Each scene shows the same named points in several views. A view is turned or mirrored, shifted and resized as a whole, has a little noise and may leave points out.

Scene 1
View 1
Kizom: [  3 -12  11  19 -15  14   8 -13   7  18  -1 -21 -26  -8  56  -7  19  16
  -5   5  25]
dof: [ -2 -29   2  34  -5  25 -23 -13  -3  -1   0   4  -4  -9  60 -18   1  16
 -10 -11  31]
Kope: [ 23  -9   5  24   8   1  -3  -7 -26 -12   1  24  32 -26  23  -8  -5  12
 -27 -19  20]
foz: [  3 -10  -6  11  26  -8   3  -2  -3  -1 -25   8 -14   4  -5 -17   0 -27
 -13 -21   1]
govo: [ 17   7  13  14  -1  27  14   2 -20  -4  11  -7   4 -23  35 -15   9  18
  -8   4  20]
Vok: [ 25   0  15  21 -16   2  10 -12 -19   5  14   3  22 -33  49   1  11  33
 -24  -5  27]
situ: [ -7 -14 -10  -7   4  25 -15   3 -18  -3   0 -11 -21  -7  32 -26  -2 -10
   4   0   7]
Razi: [ -1 -18   8  31  -1  48  -8  -4  -7  -6   6  -5  -9 -12  57 -23   4  21
   1   3  27]
nebup: [ 12   6   5  -1   2  20  10   4 -25  -3   8  -9  -3 -18  26 -16   6   3
  -3   4  11]
Zimuk: [ -3 -23  -7  11   6 -20  -8 -16   7  14 -22   0 -22   3  21  -6   6 -17
 -17 -18  11]
lupab: [  9 -13   4  22  -2   1  -1 -11  -5   7  -7   4  -3 -11  35  -8   7   7
 -15 -10  21]
Zifi: [-14 -20  -6   3  -3  38 -18   0  -6   0   0 -19 -32  -1  49 -27   2  -4
   8   7  16]
Pogev: [ 16   4  14  12 -13  28   8  -4 -20   1  17 -10   5 -26  50 -13  11  26
  -8   7  24]
vuted: [ 23  12  24  10 -22   9  31  -8  -8  19  15 -21  -5 -25  48   1  26  27
 -11  12  25]
View 2
foz: [  2  -9   7   3 -18  -1   4 -10  11  12  -9 -11 -10   7  -8 -21 -10  22
  13   8   6]
dof: [ 26 -12  20   9  -7   0  -9  11   0  -1 -14  13 -10  -1  21  -1  -6  -7
  19   4  -8]
Zimuk: [  2 -20   9  10 -12  10  -8   3  14   7 -12  -7 -14  -6   6 -12  -5  16
   7   0  -4]
nebup: [ 24 -11  -1   8 -12  -6   0   4  -4  -9 -19   8   7   2   9  -5   1  -1
   5   6   5]
Razi: [ 34 -13  19   9  -8  -2   3  10  -8  -6 -15  19  -1   4  19  -3  -4  -9
  16   1  -4]
Pogev: [ 32 -17   0  12  -7  -6  -5  11  -6 -14 -24  16   8  -1  14  -2   0 -10
   3   3   3]
Kizom: [ 23 -31  13  13  -5   8  -1  14  -3  -5 -19  15  -1  -8  14  -7  -4  -1
   1  -8  -5]
govo: [ 30 -14  -3  10  -9  -8   0   5  -6  -9 -21  13   9   2   7  -6  -3  -6
   4   5   7]
Zifi: [ 21 -11  22   8 -14  11  14   9  -5 -12 -13   7  -1   4  20  -2   7   8
  12  -4  -6]
lupab: [ 18 -19   5  11  -9  -1 -12   6   5   1 -17   6  -6  -3   8  -9  -8   1
   8   4  -1]
vuted: [ 28 -32  -8  16  -3  -2  -8  14  -5 -11 -28  17  12 -10   8  -6  -4  -8
 -10  -5   6]
situ: [ 17  -5  13   7 -16   6   9   4   0 -11 -13  -1   0   5  14  -2  10  11
  10   2  -1]
View 3
vuted: [-22  -4   1  -1  -6  16  22 -18 -22  18 -10  -9  10 -11 -14 -20   6  -1
  -4  -1  -7]
Zimuk: [  7 -12   1   8   2   0  27   1   2   0  14   1  16   2 -12 -12  14  -4
  23  22   3]
Kope: [ 11   6   7  18   9   3   6 -10 -24  12   2 -19  -2  -7 -31  -5  22   2
  12  10   4]
foz: [12  1 10 16  9  5 20  6 -5  0 20  2 17 11 -9 -2 17 -7 29 14 -4]
Kizom: [-15  -9  -2  -2  -8   3  29  -9 -14   7  -3   0   6  -9  -1 -18   6  -9
  -1  12   5]
dof: [  2  -7  -2   7  -5 -13  22  -8 -20   3  -7  -7 -10 -15  -3 -11  14  -9
  -1  22  23]
situ: [ -2  -6   5  13   0   5  16   4 -21   0  -2 -11  15   5  10  -4   6 -13
  21  14  16]
nebup: [ -7   3   8  13   2  13  12  -5 -25  10  -4 -13  13   1  -4  -7   8  -6
  14   3   3]
Pogev: [-13   1   4   7  -3   9  15 -14 -29  14 -12 -14   2 -10  -7 -12   8  -5
  -1   4   6]
Vok: [ -7   0   0   8   0   7  14 -18 -24  19  -9 -17  -1 -16 -28 -15  15   4
  -1   6  -1]
Zifi: [ -7  -8   2   9  -5   1  21   3 -20  -1  -6  -6   9   1  19  -8   3 -17
  11  15  20]
lupab: [  1  -4   1   9   0   1  21  -7 -13   7   3  -6   4  -5 -15 -10  15  -4
   9  14   5]
View 4
Kope: [  6   4  24  -1  15  18  -2  21  22 -19 -22  17  14   9  14  12   9   0
  -5   6 -12]
vuted: [-10   1   1 -17  20  11   7   2  -1 -20   6  -1  -2  -2  16  11  -6 -18
 -21  18  -6]
Vok: [ -6   4  15 -13  30  17   2  11  11 -23  -6  13   7   3  15  10   2 -10
 -13  16 -12]
nebup: [  0   3   4   5   1   8   9  11  11 -15 -13   1  -1   3  21  14  -2 -13
  -9   9   4]
foz: [ 19   4  14  12 -21   5   1  19   8  -9 -16  -9  10  11  -1   6  11   7
 -10 -10   5]
dof: [ 10 -10   6   3  24  22   6   8   9 -21   2  11  18   1  11  27  11   4
   3   5  15]
situ: [  6  -3  -1  21  -2  10  15   9  10 -14 -11  -2   2   3  15  17   2  -4
  -2   2  25]
govo: [  0   1   3  -6   8  11   7   9   9 -18  -9   6   4   2  26  21  -3 -13
  -8  13  -4]
Razi: [  8 -11  -3   0  15  21   9   4   8 -20   1  11  14  -3  23  35   3  -3
   3   8  13]
Pogev: [ -5  -2   2  -6  19  15   9   6   9 -20  -4   9   3  -2  24  20  -3 -14
  -8  17   1]
Kizom: [  3  -8  -3  -7  17  13   8   2  -5 -18  12  -5   7  -4   7  18   1  -5
 -12   8  12]
Zimuk: [ 13   1  13  10   1   8   2  12   2 -14  -3 -10  10   8 -12   3  13   9
 -13  -8  15]
lupab: [  7  -1  11  -2  13  13   1  11   7 -18  -5   2  12   4   6  13   8   1
  -9   2   4]
View 5
vuted: [ 21   6  -8 -12 -11   2   6  10   9  -2   4   1   8  15  16   0   2  14
 -14   5 -10]
Zifi: [ -1 -10  -5  -6  17   2   6  -3   0  -5   1   8  -8   6 -20  14   3  16
   8   1 -11]
Vok: [ 10   2  -4 -13 -16   5   4  -3  14   0   2   8  23  13  16 -14  15   8
  -3   8 -10]
govo: [ 15  -5  -5 -16 -12   4   5   1   4  -2   0   3  10  11   2  -4   1  10
   9   9  -6]
situ: [  0 -13  -3 -14  13   2   3 -11  -4   1   4   4  -6   3 -18   5   0   6
   9   3 -11]
foz: [ -6 -18  -2 -26  -6  -5  -9 -19  -2   5  20   4  -1 -21  -4   3  -8  -3
  14   3 -23]
Razi: [  0  -7  -1  -6  -5   5   6   2   7  -7  -1  14  12   8 -10   1  11  20
  17   7  -8]
Kizom: [  4   1  -6  -5   1   0   4   7  11  -4   8   9   1   4   3  12   7  20
  -8   1 -16]
Kope: [ -2 -10   1 -20 -21   3  -2 -19  10   4   6  11  28   0   8 -22  15  -1
  19  10 -14]
lupab: [ -2  -6  -3 -14  -6   1  -1  -9   9   0  11  10  10  -3   3  -1  10   9
   3   4 -18]
Zimuk: [-11 -10  -1 -18   4  -4  -6 -18   7   4  22   9   1 -16   1   7   4   4
  -3   0 -28]
nebup: [ 13  -8  -5 -19  -4   3   3  -5  -1   2   2  -1   2   9  -4  -2  -3   4
   7   7  -7]

In a view up to two points have been moved. Name them for each view, in the order of its rows, or write -.
view 1: -
view 2: foz, nebup
view 3: dof
view 4: -
view 5: Razi, Kope

Scene 2
View 1
lotin: [-26   3  30 -42  21  31 -14  -1  -9  58 -17 -42 -16   6  14 -12 -14  39
  21 -10  -7]
Subo: [ 10  31 -17  -2  24   7 -22 -19   7  22  49  39  -6 -12 -38  29  28  33
  28 -29  41]
met: [-21  17  11 -24  19  24 -27   1   4  42  -5 -40   2   0  -8  -9  10  14
   4 -19   9]
Nozi: [-12  22  20 -72  44  14  32 -45   7  43 -36   4  -7  18  52 -28 -24  78
  65   6  -1]
vaded: [-13  30  -3 -36  27   1 -14 -40  26  19 -13 -17   6  10   0 -12  16  30
  18 -27  16]
pok: [ -5  20   0 -18  22  13 -22 -18   5  33  22   2 -10   0 -19  12  12  35
  22 -26  21]
Timi: [ -1  26   5 -35  34  21  11 -16  -1  40  10  22  -1  -5  13  -2  -3  54
  51   1  24]
bek: [-29   4  23 -49  23  17 -19 -28   4  46 -30 -52 -22  24  12 -16  -9  41
  15 -25 -15]
fud: [ -8  44   8 -45  38  26  23   0  20  35 -22  -3  49 -20  40 -37   7  29
  38  22  33]
dop: [-20  14  16 -49  31  17  -5 -29   2  44 -23 -23 -15  16  18 -15  -9  49
  32 -14  -3]
Gem: [-18  19 -14 -36  40  -1 -15 -53  15  23 -16 -16 -20  31 -10  -6  10  34
  17 -33  -3]
pup: [ -7  28 -19 -22  56  21  11 -13  -4  40   0  14   5   5   1 -12  10  23
  33   7  20]
mobeb: [-18  14 -10   3  27  22 -41   7  -5  40  15 -30  -8   2 -41   4  23  -9
 -12 -27  13]
simi: [-29   2   0 -22  39  26 -22  -8 -16  53 -13 -38 -27  22 -13  -8  -1  16
   4 -17 -12]
dalon: [ -8  23  29 -41   4  17 -16 -14  14  35   5 -13   2 -13  11   2   0  56
  33 -20  21]
View 2
bek: [ -2  26  -7  27 -44  26  14 -26   8 -39  15  14  25  14 -21  22  13 -14
  -7  29  -3]
Timi: [ -9  29  11  17 -20   9  45  14 -12 -14  -1 -21  16  25  16   1  -7 -25
  21 -16 -22]
Nozi: [ -8  33   7  60 -36   7  22   4  22 -33  -7 -33  26  28  10  42 -15 -48
   2   0 -45]
met: [ -6  32  -4  -4 -24  40  18 -11 -12 -28  17  15  12  11 -17 -10  10   0
  13  11  13]
fud: [-15  53   3  22   0  53  -4  28   5 -26   2 -35   9  11   8  -2 -27 -28
  25 -22 -23]
Gem: [ 17  17   4   1 -18  10  27 -27  -4 -19  13  -7  39  16 -22   5   9  -5
 -19  16 -28]
vaded: [  0  28   8   5  -4  20  17 -15  -1 -16  20  -9  34  14 -16 -11  -3  -4
 -10   7 -21]
pok: [ -4  21   9  -7 -17   7  48  -7 -24  -9  16   4  22  21  -3 -21   8   0
   9   0  -4]
simi: [ 17  20 -11  -7 -44  36  28 -20 -16 -36   4  14  14  12 -20  14  23  -5
   9  19   4]
Subo: [ -3  16  20 -28   2 -10  69   4 -41  12  15 -10  23  25   9 -44   6   6
  15 -16 -10]
lotin: [-11  30  -8  25 -51  34  23  -8   0 -41   7  16   8  18  -8  20  10 -20
  16  17   8]
dalon: [-31  35  11  29 -22  13  30   0  -2 -19  22   5  19  21   3 -12  -5 -12
  12   4   2]
View 3
dop: [ 23  13   3  53   9 -19   1  22  -5  10 -19  16  -3 -28  17  18 -25 -33
 -12  -4 -30]
pok: [ 21   5  16  24   1   7  15  -3   0 -23   6  11 -37 -15   6 -27 -15 -23
  -3   5 -19]
met: [  2  11   3  16  -2   1   7  -8 -25  -3 -37  19 -35  -7  13  -4 -15 -42
  -8   6 -18]
dalon: [ 31   1   0  19  -6  -9   8   8  -3   3 -10  21  -1 -30  -5 -17 -34 -33
  -8  24 -16]
lotin: [ 16  17  -5  38   5 -12   1  15 -22  -2 -28  29  -8 -17  13  21 -35 -36
  -5   2 -19]
Subo: [ 28   5  37  13  -7  24  37 -12  20 -41  34   6 -46 -16  -4 -62  -1  -7
   7  12 -19]
simi: [ -4  23   6  45  13  -2   0   2 -30 -20 -34  16 -51   2  32  27 -11 -36
  -7 -22 -26]
pup: [  7  24  33  41   1  10  38   8   3   1 -10  20 -11 -16  16  -5   7 -17
   3   0 -38]
fud: [  6  17  24  22 -14   0  48   9   6  55 -40  29  40 -32   3  -9   9 -32
  -3  29 -41]
bek: [ 17   7 -11  50  13 -25 -17  17 -19   9 -32  11 -21 -22  24  28 -32 -45
 -21 -10 -27]
vaded: [ 17  -4  13  36   1 -11   6   0   9  18 -13  -4 -27 -25  17 -21  -2 -39
 -23   3 -35]
mobeb: [ -8  13  12   5  -3  19  12 -25 -31 -31 -29  13 -71   9  18 -19  -3 -36
  -4  -3 -14]
Gem: [ 20   1  16  57  12 -16  -4   7  11   2  -3 -10 -44 -24  29  -5   0 -36
 -24 -16 -39]
View 4
Gem: [ 23  -9 -24  29  22  12  24   3  -2   6  -2 -22 -20  34   2  -2   1 -28
 -21  53  28]
simi: [ 22   8  -8  19  28   5  49  14  19   0  -2   8  -1  34  25 -17 -16  -7
 -42  20   7]
bek: [  0   4 -18  11  34  11  44  17  -3   9 -27  18   2  24  24  13 -12 -33
 -33  32  26]
fud: [-43 -19  12 -26  10 -18  18 -38 -10 -27   5 -13  13  48  11  50  11   8
   6  30  -8]
dop: [ -9  -2  -9   0  29  -5  35   3  -6  -5 -23   4 -10  28   8  16 -11 -27
 -18  35  25]
Nozi: [-42 -15   3 -21  34 -32  37 -14 -24 -19 -36  10 -40  25 -12  39 -12 -39
  -3  58  30]
pup: [  5  -9   4   1  14 -17  26 -19   8 -22  13 -23 -12  46   1  -3  -7   4
 -14  31   2]
Subo: [ 47  -3 -14   5   3 -10 -20 -13   6 -25  15 -76   4  51 -25 -37 -10   7
  10   8  20]
dalon: [ -1   4 -11 -16  22  -5   6   2 -12 -13 -28 -21  23  32   1  11 -13 -16
   3   7  27]
pok: [ 28   2 -15   6  17  -2   4  -1   3 -11  -1 -40   7  41  -5 -19 -12  -5
  -7  12  21]
Timi: [ -7  -7   5 -19  18 -31  12 -18  -7 -30 -10 -29 -13  42 -16   2 -16  -7
   5  25  18]
lotin: [ -6  11  -3  -7  33  -4  43  12   7  -6 -26  18  10  30  23   5 -22 -17
 -28  11  15]
mobeb: [ 45   9 -16  23  12  18  21   7  25  -1  21 -28  29  47  27 -29  -7  16
 -32  -3  -3]
met: [ 12   4 -12   7  18  12  27   5  10   0  -2  -9  30  38  27   0  -6   1
 -25   6   5]
vaded: [ 11 -13 -26  18  17  17   9  -6 -12   4  -2 -29   1  36   5  18  10 -23
  -9  45  26]
View 5
met: [ 9  4  2 -2 16 -6 17 -4  1 23 -2  0 -5  8 -4 -2  4 -1  9  0 -2]
Timi: [-23   4   4   8   1   2   2  17   4   2  10 -13   4  23   2  -1   6   5
  12  -3  -8]
fud: [-32   3   8   1   3  -6  15   0  -6   3  -4   2   8  31  -9   5   0 -11
  37 -16  -8]
mobeb: [ 18   7  10   5  24  -2  22 -15   7  26  11   1  -5  -4  -1  -9   0  11
  -1  -3  -5]
bek: [  0   0  -8  -5   9   3  -2   8  -2  33 -16   2 -15  16 -10   3  16 -12
   5  15  -3]
simi: [  2   5  -1   1  20   3   1  -4   1  33   3   1 -14   4  -3  -5   4 -10
  -3  10  -5]
dalon: [  0   1  -1  -4   1  -6  14  16   3   9  -6 -12   2  21  -2   5  12   7
  13   2   0]
Subo: [  1   6  16  17   5   7  18  10  17  -3  21 -13   9   6   3 -10   4  39
   0  -7  -8]
Nozi: [-40   0  -6   1  -7  10 -18  27  -5  11 -10  -5  -5  38  -9   6  15 -16
  18   8  -8]
vaded: [ -5   2   8   4   4  11  10   5   5  16  -9   7  -4  18 -17  -2  11  13
  13   2  -7]
lotin: [ -2   2  -9  -7  12  -7   2   7  -4  27  -5  -8 -10  15   1   4  10 -17
   7   8  -1]
pok: [ 2  4  3  6  9  2 11  8  7 13  7 -9 -1 10  0 -4  8 14  2  2 -4]
Gem: [ -5   1   6   8   6  20  -2   6   7  24  -7   9 -11  13 -18  -6  14  12
   2  11  -8]
pup: [-21   5   9  10  10   6   3   0   3  12  12  -1   0  14  -2  -6   1   1
   9  -5 -10]
dop: [-12   1  -5  -1   5   5  -4  13  -2  22  -8  -2  -9  22  -7   2  13  -8
   8  10  -6]

In a view up to two points have been moved. Name them for each view, in the order of its rows, or write -.
view 1: pup
view 2: -
view 3: lotin, simi
view 4: vaded
view 5: pok

Scene 3
View 1
zalug: [  9 -25 -15 -40  19  10 -11  11  -2  -2  11  15  17 -25   9  40 -20  -9
   1  38  23]
fugi: [ 40  -4 -26 -30  35 -17 -10  26  44   8 -13  35 -40  18 -34  -7 -24 -11
  12 -19   4]
gufig: [ 31 -20 -39 -35  38   0  -4  38  20   9  -9  40 -18  14 -13   6 -30 -19
   6  -3  37]
mepu: [ 21  -5   6 -35  11 -17 -23 -18  27 -10   7   1 -14 -27 -16  25  -6   8
   9  21 -37]
fatud: [ 53  39 -26 -24  24   7 -23  22  13  16  13   5  -8  26 -26  30 -27  25
  10   8 -10]
pami: [ 28  10 -17 -42  26   5 -29  13 -10  10  16   3   8 -11   1  46 -23   7
   7  29  18]
puli: [ 32  -3 -13   7  -4  23   0  -4  56  -8  18   3  21  23 -35  22 -18  37
  -1  29 -47]
Lada: [ 26 -11   2 -19  12 -26 -21 -12  63  -6  -4  12 -29 -14 -46  -1 -11   5
  10  -1 -43]
rifo: [ 29  -8 -21 -28  36 -38 -52  17  47  27 -14  23 -30 -30 -59   2 -35 -14
  16 -20  30]
Dapat: [ 18 -22 -17 -42  33 -33 -41  17  25  18 -13  27 -27 -38 -32   8 -28 -26
  13  -5  39]
kad: [ 22  -5 -17 -33  16  19  -6  10  -2  -3  16   8  17  -4   7  43 -17   8
   1  37   2]
futu: [ 31   3 -12 -23  12   8  -6   3  23  -7  10   8  -1  10 -11  24 -12  14
   5  20 -22]
viri: [ 41  14 -14 -17  18  -1  -2   6  46  -4   3  13 -19  26 -31   5 -15  18
  10  -1 -40]
lurob: [ 39  12 -13 -42  32 -26 -20  11  27   2  -7  19 -43   4 -24   5 -13  -4
  17 -12 -13]
tetug: [ 28 -14 -30 -35  40 -24 -35  30  31  23 -15  34 -26 -18 -37   5 -34 -21
  11 -14  49]
larus: [  5 -33  13 -42   7 -20  -8 -25  31 -25   1   8 -18 -39  -4  19   4  -7
   8  29 -42]
Zizo: [ 30 -18 -32 -25  26  14  13  26  26  -3  -3  34  -5  25  -8   8 -24  -5
   3  10   8]
View 2
fugi: [  0 -17 -24   0   6  18   2  19   8   9  20  -5  27  -5  -4  36   4   6
   0   6  -2]
puli: [ 31 -11  27  19  24  18   6  15  26  -8   7 -34  -4   9   6   1 -16 -22
 -19   7 -17]
zalug: [  3 -14  19  -1   0 -10  24   2   8  10  -4 -15   5 -15  22 -17  -2   4
  21  21  24]
rifo: [-24   4 -16 -23  -3  29  -1  -5   9  13  11  20  13   0  -1  28   2  18
  -4   3  -3]
lurob: [  5  -7 -20  10  22  15   0  13   3  14  14   4  15   2 -14  23  -2   8
  18   8   1]
viri: [ 20 -11  -8  20  25  14   3  18  13   7  15 -14  12   5 -11  19  -5  -4
   3   8  -6]
kad: [ 18 -11  23  16  11  -6  23   5  15   8   0 -20   2 -10  10 -14  -4   0
  12  27  22]
gufig: [ -3 -21 -13  -5  -9   3  14  16   7   7  15 -12  29 -24   9  27  10  10
   1  19  21]
mepu: [  9  -5   7   5  27  10   5   5   8  13  -3  -5  -5  12   2 -11 -13  -4
  27  -1  -7]
pami: [  8  -2  17  16   7  -4  22  -5  15  16   2  -3   0 -12   3 -10  -2  14
  13  31  28]
tetug: [-21  -3 -12 -20 -17  16  10  -3   9  15  11  14  21 -18   5  26  11  23
  -2  18  17]
Lada: [  5 -12 -11  -5  28  26  -7  18   6   3   8 -11   8  17   0  17 -13 -14
   9 -16 -29]
futu: [ 23 -12  11  18  21   6  12  13  14   6   7 -21   4  -1   1   0  -9  -6
   7  14   2]
Zizo: [ 12 -26  -1   6   2   1  15  22  12   2  13 -27  25 -16  12  17   2  -2
   0  17  10]
larus: [  5 -13   5  -5  33   6   7  10  -3  10 -10 -12  -3  12  13 -17 -15 -11
  43  -9 -11]
fatud: [ 23   0   4  33  17  10   8   5  24  11  18  -6   4  -2 -17  15  -2   8
 -11  30  12]
View 3
futu: [-19  15  21   1  13  13  12  14  31 -15  -1  33   0  13 -18   6  -8  -6
   4 -24   5]
zalug: [-24   1  41  13  13  14  20  -7  25 -62  11  27   0  25 -36  -9 -18  34
  29  -5  42]
Zizo: [  7   8   8  -5  13  32   1  14  22 -14  10  18 -32  31   0  -6 -35   6
  15 -11  30]
lurob: [  0   9 -11 -11  -2  -2  24  -2   2  -1  28   1  26 -16  16  -8 -19 -31
  -9 -26   8]
larus: [-29  -1  21 -16  28 -22  11  -1  38 -61  10  51  26 -16  -8 -31   6  -4
 -24 -13  21]
tetug: [ 25   1   4  -1 -11  17  11 -39 -12 -35  33 -37  18  26  24  -2 -45  28
  43   8  22]
Dapat: [ 14  -6   6  -9  -2   3  12 -40  -3 -54  35 -20  32  11  24 -19 -34  26
  23   9  28]
viri: [ -3  18  -1  -8  10  11  11  15  20   7   6  20   2   1   6   3 -13 -28
  -8 -28  -2]
kad: [-29  13  38  18   8  19  25   6  30 -33   4  33  -5  23 -45   9 -13  14
  24 -18  27]
pami: [-28  11  36  23  -6  16  38  -8  11 -34  15  12  17  18 -41  13 -16  19
  35 -19  28]
gufig: [ 19   6  -1  -3   3  35   9  -4   1 -19  27 -10 -20  31  11  -9 -48  13
  26  -5  41]
Lada: [  0   7  -2 -27  16 -14 -12  -5  24 -22   6  22  31 -13  27 -11  -3 -21
 -25 -11 -19]
puli: [-15  24  30  -4  25  13 -18  24  53  -3 -29  46  -8  23 -15  22   6 -15
  -4 -19 -38]
rifo: [ 25   0   1 -13 -10  -4  -1 -40  -9 -35  27 -32  39   6  41  -5 -32  14
  22   8  -3]
mepu: [-28   4  21  -8  14 -18  15  -5  27 -42   9  34  34 -11 -12  -8   6  -6
 -10 -17   3]
fatud: [ -7  24  10  11 -10  15  23   1   7  17   8  -1  20   8 -10  32 -13 -18
  22 -30 -16]
fugi: [ 24   7 -15 -16   3  18   2  -5   2  -4  26 -10   0  10  35 -12 -38 -12
   4 -11  15]
View 4
futu: [ -1  -7   5  -2  -6  -5  -6 -21  17   3  -9  -9  -8  14  -9  10   4 -10
   8  -3 -10]
Lada: [  7 -20   5 -11 -10   0  -2  -2  20 -15  -8  16  -4 -14   1  17   7  -3
   5  20 -22]
pami: [-11  -3  -7   1   9  -9 -12 -10  17  12   3 -28  -5  15  -3  -2   9   4
   6 -23   7]
rifo: [ -5   0   2 -13   8  -6  -9  19  24   9  12  11   9 -30  19  10   2  17
  -3  14   6]
puli: [ 15 -12  24   0 -26  -7 -11 -33  25   3 -12   6 -11  17 -23  21   1  -8
  -2  -1 -17]
kad: [ -3  -2  -1  -1   1 -11  -9 -20  15  12  -7 -31  -2  20 -10   6   7  -5
   9 -21  -3]
tetug: [-11  15   0 -12  16 -11  -8  17  22  25  12  -2  14 -21  21   5  -4  14
   0   3  15]
mepu: [  3 -23  -5  -5  -3  -2  -6  -4  15 -16  -8 -11  -6   0  -5  10  18   0
   9  -2 -20]
Dapat: [ -5   4  -6 -16  16  -9  -5  18  18   9   6  -9  18 -24  19   9   5  13
   6   4   1]
gufig: [ -9  22   2 -12  12 -12  -1  -5  16  27   1  -6  14  -3  16   9 -11 -12
   9   4   7]
larus: [  7 -23  -8 -12  -1  -4  -1  -5   9 -22 -17 -21   5  -3  -4  17  21  -6
  18   2 -32]
Zizo: [ -2   9   8 -11   0 -10   2 -19  15  17 -11  -1   4   7   2  15  -9 -20
  11   7  -8]
fugi: [ -9   8   4 -14   5  -6   2  -1  18  12   0  17   1 -10  17  11  -9 -12
   8  22  -1]
fatud: [-13  -6   3   4  -4  -4  -8 -18  23  13   5   8 -22  18  -5  -3  -4  -5
   1  -2  11]
lurob: [-13  -8  -7  -9   7  -1   2   1  14  -1   1  11 -10  -6  13   2   2 -10
  10  15  -2]
viri: [ -6  -7   5  -7  -7  -4   1 -17  19   1  -6  14 -14   8   0   8  -3 -16
   8  13  -8]
zalug: [  0   3  -3  -6   8 -14  -9 -12  12  12  -6 -40  12   9  -3  10  12   1
  11 -23  -5]
View 5
fugi: [ 16   7  22 -40   9  -4  32  12   7 -23 -19 -24   2   8 -13 -18 -12   4
  -5   9   2]
puli: [ 16 -13 -12 -19 -20 -34  11  31   8 -11  14 -16 -33 -15  30   2  13  -6
  26   4   4]
lurob: [ 31  11  14 -28  -2   8  27  14 -12 -23 -25 -21   4  -1  -1  -8   0   4
  -3  12  -2]
mepu: [ 45   4  -4  -6 -22  17   6  38  -2 -27  -3  -5  -3  -4  15  -1   6   0
  19  15   9]
rifo: [ 33  -4  22 -27  24   7  18  17  16 -24 -19   7  30   5 -30 -17  -3 -15
 -13  14   3]
futu: [ 26  -5  -1 -21 -20  -5  11  29  -3 -11  -1 -14 -26  -1  25  -5  -2  -2
  13   6   2]
pami: [ 39 -17   5 -16 -14  17   3  32 -14   9 -12  11 -24   9  24 -12 -14 -22
  -9   1  -8]
larus: [ 45  10  -4  -1 -34  35   9  43   7 -38   0  -7  -5   4  17   0  -5  12
  29  20  17]
Lada: [ 32  13   2 -17  -6  -2  19  27  13 -42  -4 -18  13 -12  -4  -1  15   9
  22  21  14]
viri: [ 21   7   5 -29 -10 -14  26  18  -5 -21 -11 -29 -13  -8  12  -5   7   5
   9   9   2]
tetug: [ 28 -13  29 -33  24  13  17  17  14  -7 -22  12  15  19 -23 -23 -26 -21
 -25   7  -1]
Dapat: [ 37  -5  22 -22  12  30  13  24  14 -22 -18  10  18  20 -20 -20 -22 -13
 -13  15   4]
Zizo: [  9  -7  15 -37  -9  -4  23  21  12 -12  -6 -20 -30  20  13 -20 -29   1
   4   4   2]
zalug: [ 34 -20   6 -15 -21  29  -2  39   6  -3   0  14 -28  24  23 -16 -31 -14
   3   5   3]
fatud: [ 25  -8   4 -29  -3 -19  16  15 -20   5 -15 -14 -20 -10  19  -7   9 -15
  -8  -1 -13]
gufig: [ 13  -8  25 -42   5   6  24  15   8  -6 -17 -11 -15  27  -4 -26 -35  -6
 -13   3   0]
View 6
lurob: [ -4  22  14  -4 -18 -16  -8   1   6   0  -3  17 -10   0 -15  -2  18 -23
  -4  -2  29]
viri: [  7  13  18  -2 -16  -5 -17  -9  -3  -2 -15  20   6   9  -1  -5  17 -12
  -2  -3  18]
kad: [ -6   3   0 -14  -1   1   5  -1 -14  19 -33  -6 -16  14  -5  -2  13   4
  -7 -31  -2]
rifo: [  6  35  -9   1  -8 -29  10   1   5  -1  -1  23 -20 -31 -34 -17  28 -36
 -13   4  16]
gufig: [ 17  14  17 -20  -3  -9   8 -14 -11  -1 -17   4 -35 -11 -26   4  39 -18
 -13  -6  14]
futu: [ -2   7   5  -5 -11   1  -9  -7  -9   5 -27  11   0  12  -2  -6  10  -1
  -5 -19   8]
Lada: [ -3  18  -2  13 -30  -9 -11 -12   6 -12 -11  36   6  -4 -13 -21  -3 -17
 -10  -2  18]
Dapat: [ -3  25 -10  -9 -11 -21  19  -3   3   2  -5  14 -37 -24 -38 -10  21 -28
 -18  -9  17]
fatud: [  6  21   9  -8   7 -13 -15   6  -7  17 -19   5   8   8   6  -3  32 -12
   5  -8   9]
larus: [-26   2  -8   3 -37   1   3  -6   3  -3 -18  21 -14  10 -18 -12 -22  -1
 -17 -26  16]
pami: [-12  14  -4 -16   6 -11   7  11  -9  25 -23 -10 -20   7 -11   0  21  -4
  -6 -29   2]
puli: [ 14   4  -4   9  -8   7 -18 -17 -18  -1 -40  24  24  10  10 -20   6   7
  -5 -14  -8]
mepu: [-21   8 -13   7 -26  -3  -1  -1   3   2 -19  21  -2   8 -11 -17 -15  -5
 -13 -24   9]
Zizo: [ 18   4  18 -15  -8   2   1 -20 -17  -4 -28   8 -21   3 -14   3  27  -7
 -11 -11   8]
zalug: [ -9   4 -10 -16  -3   0  16  -2 -13  15 -31  -7 -34   5 -21  -3  10   3
 -16 -34  -3]

In a view up to two points have been moved. Name them for each view, in the order of its rows, or write -.
view 1: viri, tetug
view 2: Lada
view 3: lurob, fatud
view 4: Zizo
view 5: puli
view 6: mepu
